A landscape with many valleys, sampled at points; each row gives a point and its height.
From any point a ball takes the steepest step (drop divided by distance) to one of its 2 nearest points. It stops when none of these is lower. Distance is the straight distance between rows; heights are no part of it.
J236: [ -4  22   9  20   7  -9  29   2   7 -23  12  16 -27  -8  43   8  20  25
  -9 -24   4 -15  23]  height 23.0
J888: [ 12  -1  15 -11 -36   9  28 -21 -37 -16  15  42  -3   3  37 -19   0  53
 -10   5  19 -16 -36]  height 30.3
J351: [ -1  -8 -20 -16  43  14  16  41  31 -10 -11  -2  -3 -39 -25 -52 -18  -6
   9  -4 -40  18   0]  height 46.9
J423: [-30  32  18 -28  14  10  12  10 -27  -7 -19 -46  19  24 -17 -50 -30  41
  66  -5  20 -12  19]  height 13.5
J983: [ 36 -16   5  11 -19 -15  -7  11  59  25  -5   0  -4  23 -55  -7  10 -14
  21  -6 -44   0 -20]  height 49.8
J294: [ 19   8   4 -10 -25  35  16  11  30   4  34  28 -29  61  20  -8  15   6
  -8   0   0 -55  20]  height 69.6
J555: [ -4 -28  18   6   8 -11  11  11  42  20 -22  -2  57  -4 -31   5 -26   9
 -47 -15  -9  46  14]  height 43.0
J27: [  6  43  17  43  19  33 -16  15  48 -37   9  14  -4   6  18   9  14 -47
 -29  13  15  24  20]  height 60.6
J576: [ 25 -14  27 -61   0  31 -26  10   3 -16 -37  14  59  11   9 -14 -27  -5
   6  22 -25  -9  39]  height 5.7
J562: [-28 -31  21 -23  -7 -37   5  38  57  40  -3  54  -3  40  -8  24 -18 -17
 -37   5  -3  32   4]  height 13.7
J685: [ 55  38  11  -3   1  22 -14   9  30 -23  13  -6 -29 -14   3 -23  35  30
   1  -3  10 -30  31]  height 28.1
J657: [ 18 -14 -17  37 -20 -53  -7  -4 -36 -17 -15 -56  10 -19  -5  18  36  28
  41 -53   6 -19 -25]  height 60.5
J182: [ 17   9   1  30  22  29  -7  35  47 -25  15  25 -15 -24  18  23  -3 -43
 -33  -3  -4  -4  46]  height 62.8
J468: [-24  13  18  31  13 -30  44  19  11 -18 -10 -31 -27   3  16   0 -13  18
  16  -2   0  -7   0]  height 15.7
J279: [ 36  49  -8   5  12 -13 -16 -15  -6   3 -16 -36 -40 -25  -1 -11  11  22
  14   9  18 -22  20]  height 31.8
J296: [-34  31 -28  20  17 -16 -14  -7 -38  15  30 -30   4 -11   0 -10  43   8
  14 -43  -6  24 -28]  height 47.5
J252: [ 22 -20  35  -3 -28 -19 -18 -52 -31  45  -3  18 -40  20  -6  -4 -17  43
  25  -7  13 -27 -36]  height 9.5
J61: [ 27  26 -11   3  37   9 -40  -8  -9  12 -31 -64  -8 -29 -17 -15 -15  12
  24  -3  -4 -11  20]  height 35.1
J713: [ 39  -6 -23  35 -11   1 -21  -3  86  20  22  49 -23  46  13  38  25 -56
 -37   4  -1 -19  38]  height 65.0
J852: [ 56  -8  20  56 -20 -38 -18  15  34   8  17  -7 -19  -7 -15  37  51 -11
  25 -28 -20   1 -31]  height 53.8
J312: [-44  -8  18  -9  21 -27  14  18  -6  12 -16  57 -20   8  24  22 -36 -17
 -17 -14  31  58 -26]  height 20.9
J518: [ 29 -31   4  10  13   9 -62 -69  -8  16 -28 -61  14 -16 -51   6 -25  18
  33 -22  21   5   9]  height 37.9
J395: [  8  12  11  49 -10  24 -15 -45  33   6  24  32 -34  57  18  10   6 -43
 -14   2   5 -20 -13]  height 68.0
J205: [  1  17   2  36  19  24  -2 -11 -13 -42  -2 -22  15 -27  21   2   8  -7
 -26  14   4  -1   1]  height 51.1
J829: [ 23 -25  10  15 -40 -28 -30 -75 -24  17  -5 -17 -38  12 -25  25  -8  51
  15  23  34 -34 -25]  height 13.4
J163: [  3   1   0 -22  11   5   6  42  46  10 -14  -7 -22  23 -40 -39 -10 -22
  12  13 -49  -4 -20]  height 48.3
J896: [  5  13  24  -4  -4 -22 -20  25   4  23  10  13   9  -5 -19   1  13 -17
  11 -19  -7  59  -4]  height 28.6
J846: [ 12   1   4  48 -42  -7 -17 -82 -33  17   4 -23 -15  -2  -1  17   3  45
 -23  23  26 -21 -31]  height 21.1
J869: [-44 -28  24  -4  25  33 -29  -3 -11  -2  -8   8  25  30 -20  15 -15 -46
 -13  -5  -1  65 -22]  height 33.6
J629: [ 16 -25 -37  -7  12  13   7  -5 -22 -45 -15 -67  16 -40 -11   1  -5  20
  25   9 -13 -43   9]  height 28.9
J437: [-34  20  -2  -8  27  -7  27   4 -27  -7 -38 -20   7 -30  -9 -26 -39  28
  36  12  29   8  15]  height 17.6
J660: [ 32  -4 -32 -26  -1   4   2 -21 -65 -29 -16   0  -8 -64   8 -15 -10  44
   3  25   9 -29 -14]  height 15.2
J494: [ 16 -33   4   3 -22  15   1 -12  19  47  14 -19  27   3 -26  44  19 -16
 -28   8 -20  -8  18]  height 68.1
J433: [ 41  -3 -15 -19   0  11  16   1 -25 -17 -20  18 -10 -55   2 -16 -29  -4
  -3  35   1 -16 -10]  height 12.5
J841: [-42  27 -18   3  29  -3  -6  27  -5 -25   0  21 -10  -6  44  11   3 -41
 -22  50  18  27  16]  height 59.4
J864: [-11 -34 -26 -12  -4  -4  33  29  -6 -37  13   3  21 -17  32   1  24 -20
  11 -32 -60  -7 -16]  height 70.0
J647: [  2  53 -21  37  15  11  11  20   0 -32   4  13   6 -27  30 -14   9 -33
 -34  44  18  25   2]  height 56.6
J584: [  2  20  26  10  -6  -7 -11 -18 -10  18 -19 -10 -25   1  19  20 -28 -13
  -3  21  38  10  -1]  height 35.7
J287: [ 24  -4  -8 -18  30  31  -8  34  38  -9  -1  26   8 -44 -26 -38 -11 -35
 -13  14 -31  45  14]  height 45.9
J410: [-19 -21 -14 -32  16  19  -9  17  11   4  21  18  25  -2  -1  29  34 -32
 -23 -25 -41  26  32]  height 65.3
J635: [ 40 -13  23  36 -21 -36 -24   3 -24   9   6 -28  -5 -18 -31  50  22  11
  43 -35  -9   1 -24]  height 56.9
J996: [-20  23  -1   5 -13 -36 -11 -30 -20 -17   8  25  28  12  51  34  12 -11
 -20   0  12   9  -1]  height 42.6
J541: [-45  48 -31 -24  21  -3   0  11 -13   2  16  -1 -28   4  51  12   5 -28
  10  27   9   6  15]  height 61.2
J916: [ 36 -21  27  30  -9  15  25  21   6  -7   8 -15 -64 -44 -22   6 -14  31
  21  -9  32 -18  17]  height 18.0
J374: [ -3   0  19  45 -25  20 -12 -80 -30 -28 -12 -20  -1  -8  -8 -21   1  31
 -45  21  33 -22 -10]  height 30.8
J958: [  2 -19  33   2  -8   9  20  -8  -8 -13  -4 -14 -59 -52 -25   3 -53  62
   6  14  56 -29   1]  height 16.0
J691: [-20 -40  19  -3  25   4 -55   0  27  -5 -34  -2  51  17 -37  20 -17 -42
 -23   4  -7  78   3]  height 37.6
J440: [  0  -7 -15 -40   2  34  25  24 -15 -29   4   3  25 -13   1 -23   3  20
  33  25 -47 -18   0]  height 28.5
J413: [ 15 -31 -33 -14 -12 -14  -6 -32 -64 -40 -10 -36  10 -49  16  13   1  21
  10   1   5 -40 -29]  height 21.3
J359: [ 26  12  12 -17  -8  -1  -3  -9 -36  -1 -25  27 -17 -13 -11 -47 -16   7
  12  16   7  -4 -43]  height 10.0
J21: [  0  13 -16 -49 -35  -1  21 -22 -59   5  22  33  19 -26  53   6  13  59
   5  -7   1 -23  -2]  height 33.0
J951: [ 26  -4 -23  32  10   6 -15  21  58  14  39  41 -30   4  14  44  20 -56
 -55 -23  28 -16  38]  height 64.1
J327: [ -1 -18 -24 -23   2  46  -1  10 -53 -49 -15 -44  30 -27 -28 -10 -12  11
  44  12 -22 -25 -11]  height 32.2
J987: [ 15 -17  23  16  -6   6 -46 -75 -34  60 -11 -25  27 -12 -45  25 -23   9
  21 -13  30  15  -7]  height 35.2
J124: [-49 -43   7 -17  -7  -7  19  -4 -31  16  -6  38   9  13  18  18 -27 -39
 -25  -7   7  21 -34]  height 24.3
J961: [-13   7   4   1  17 -37   0  33   6   6 -16  42   0 -22   8  -9  -9  -6
 -11 -17  14  57  -3]  height 24.2
J920: [-29  20  -4 -37 -17 -10  12 -10 -16 -10 -26 -64  43  66 -23 -23 -37  25
  35   1  32   0  13]  height 8.7
J344: [-28   1 -22 -16  37   2 -32   7  -3  43  27   2 -16   9  12  19  43 -34
 -21 -23 -26  29  33]  height 64.2
J922: [  7 -24 -31 -25  -9   5  61  52  15 -20  18  47 -14 -20  33 -11  14  -4
  10  -9 -41 -25 -28]  height 69.2
J449: [ 29 -38  23 -33 -18  15  29  10 -11  -6 -21   1 -32 -38 -42 -20 -51  49
   4  35  26 -29 -25]  height 14.5
J73: [ -8  -2   9 -10 -10  52  18   9   6  15  21   9  41   7 -14   4  12  -9
 -20 -10 -25   7  17]  height 66.6
J617: [ 10 -16  25 -47 -18 -28   7  38  52  26 -24  43   5  46 -19 -10 -24 -15
 -14  21 -31   9   7]  height 11.2
J419: [ 16  -6  -2  -6  -1  -7  -8  23  -6 -27  12  19   8  13  30 -14  50 -30
   6 -12 -63  -3 -13]  height 71.2
J586: [ 19  -3  20 -14 -42 -30  -3  -6 -45  27   1  28 -43   9   5 -15 -13   7
  24  -8   0 -20 -59]  height 6.4
J822: [-11  -1  10 -17 -35 -27  15   7   3  -7 -19 -60  26  36 -11  12 -36  16
  30  19  23 -34  10]  height 2.6
J460: [-26 -34  46  30  14  -8 -26   6  60   8 -19   8  46  15 -52   5 -11 -17
 -28  -8  -7  58  -3]  height 40.6
J238: [ 18   3  44  25  18  47 -11 -10  43  24  27   7 -31   0   0  -4   0  15
   0 -38   6 -22  53]  height 22.4
J397: [ 54  18  20  14   6  69 -12  -7  35 -12  34  34 -21  -7 -11 -29  13  34
 -16 -31  17 -29  47]  height 24.9
J64: [  0  -6  11  67   1  37 -16 -60 -23 -27  -8 -14   1   3  16 -20  11 -18
 -49   2  11 -13 -14]  height 41.0
J341: [ -5  12  -9 -21 -22 -15 -10 -29 -48  -2  -1  -7  39  -9  42  20   8  25
   2 -17  10 -11  11]  height 36.6
J309: [-18  -1 -34 -43 -15 -24  39   6 -43 -20 -22  33  55 -33  30  -6 -29  49
  52  15  15  -3   2]  height 24.1
J443: [  3  21  26  18 -22   9  31  -5 -15 -22  31  56 -20  -6  41 -10  14  27
  10 -21  23 -19  -2]  height 27.2
J331: [-48  27 -40 -27  36   0  -9   2  20  30  26 -22 -27  43  25  -8  36 -13
 -15   2 -42   0  54]  height 63.2
J147: [  1 -15 -35 -62  -5  -2  31  18 -55 -15 -17  11  47 -23  21 -23  -1  36
  41  18 -33 -35 -10]  height 26.2
J997: [-15   9 -36  11   6 -22 -13  -4 -48   2  26 -21  10  -3 -23 -15  27 -32
  24 -12   0  32 -65]  height 39.6
J16: [-38  12 -28  28  26 -26  -2 -13 -49   3   1 -46  -2  11 -22 -19   0 -37
  28  -1  40  44 -57]  height 29.8
J478: [-55   8 -43 -28  21  13   6  39  28 -16  23 -11 -14  43  17  11  41 -49
 -29  26 -41  -9  35]  height 64.8
J633: [ 10 -24  18 -11  20  20  -8  17  46  -3 -18  31  35 -34 -29 -28 -20 -24
 -66   1 -15  39   5]  height 44.7
J189: [ 29 -11  49  12  13  30  -7  11  31   7  11  -3 -57 -34 -36  -6 -16  42
  -1 -32  29   1  27]  height 19.8
J913: [-49  12 -31 -12   1 -13  23  33  44   2  25  26   1  63  32  24  55 -14
 -40  -4 -34 -10  18]  height 66.7
J774: [-27  52 -29 -38   8 -24  -1  16  15  25   9 -13 -23  18  46  -5  14  -6
  -7  -1 -10 -13  37]  height 62.4
J539: [ 31   9   3   3  33  21 -76 -29  -7  -4 -23 -76  15 -31 -58 -12 -21   1
  34  10  22   9  25]  height 39.0
J300: [  4  22  23 -43  -1  26   0  17 -21 -30 -30   1  47  19  26   3 -18  -4
  29  16   3   7  35]  height 10.5
J499: [-52 -14  29 -14  11 -34  21  26  45  20   6  49 -31  39  -6  16  -3 -25
 -47   8  32  61 -10]  height 16.9
J402: [ 18  46   8   1 -11 -19 -16 -22  -2  32 -16 -18  -4 -10  19  26 -25 -16
 -22  68  42  -8  33]  height 38.3
J127: [-20  12  33  27 -23  -6  29  12  15  -4 -18 -32  10  30 -22  -5 -23  38
   9   4  17 -26 -20]  height 6.2
J557: [ 22 -27 -13  18 -21 -33   2  29  35  24  15  -9 -21   7 -39  24  36  -6
   5 -32 -45  -3  -9]  height 51.2
J594: [-62  23 -49  40  22 -31  22 -12 -37 -29  -1 -56  -1   6  21   8 -14 -19
  23  -5  43  22 -32]  height 9.9
J8: [ -3  17 -13  50  -5 -29   9  10 -27  -6   1 -43  19 -38 -15  -3  37  26
  12 -45  -3  20 -15]  height 54.8
J5: [ -7 -38  -1   5  -9 -13 -12 -43 -37  67   9 -16  14   2 -43   8 -12  -1
   9  -3   9  16 -47]  height 32.5
J459: [ 34  22 -29  42   2  33 -22 -27  49   9  29  30 -24  30  28  -6  47 -49
 -38   1 -10 -32  20]  height 66.3
J857: [-28 -23   3   6  14   7   3 -36 -33  17   2   3  17  10 -16 -15 -21 -32
 -16   2  -3  32 -38]  height 28.7
J269: [-37   3 -15 -29 -10 -20  42  51  40   3  31  58  -2  37  31  -6  36   4
 -29 -22 -28   6   9]  height 67.9
J418: [ 30  -1  10  16 -19  19 -19 -30   7  18  41  31 -43  63  35  18  29 -11
   3  -5  -4 -60   4]  height 69.0
J776: [ -7 -23  -3  19 -32  -1 -19 -10  22  21  -5 -54  39  35 -23  48  10 -12
  16  19 -24  -5  15]  height 69.4
J230: [-41  27 -42 -15  24 -21  58  12 -25 -12 -29   9  42 -46   0 -28 -44  27
  41  36  27  12   4]  height 21.0
J326: [-15   4 -15 -11   3  -4  61  39  32  -4  31  46 -19  24  30 -30  12  11
   0 -28 -32 -14 -25]  height 68.6
J911: [ 25 -36  26 -41 -17  -3   1   7   1   7 -35  19  21  28  -5  -1 -29   7
   6  13 -22 -15  -6]  height 8.8

For each start below, name the point where the ball stops.
J713 -> J586
J657 -> J594
J351 -> J312
J147 -> J822
J326 -> J586
J518 -> J312
J341 -> J822
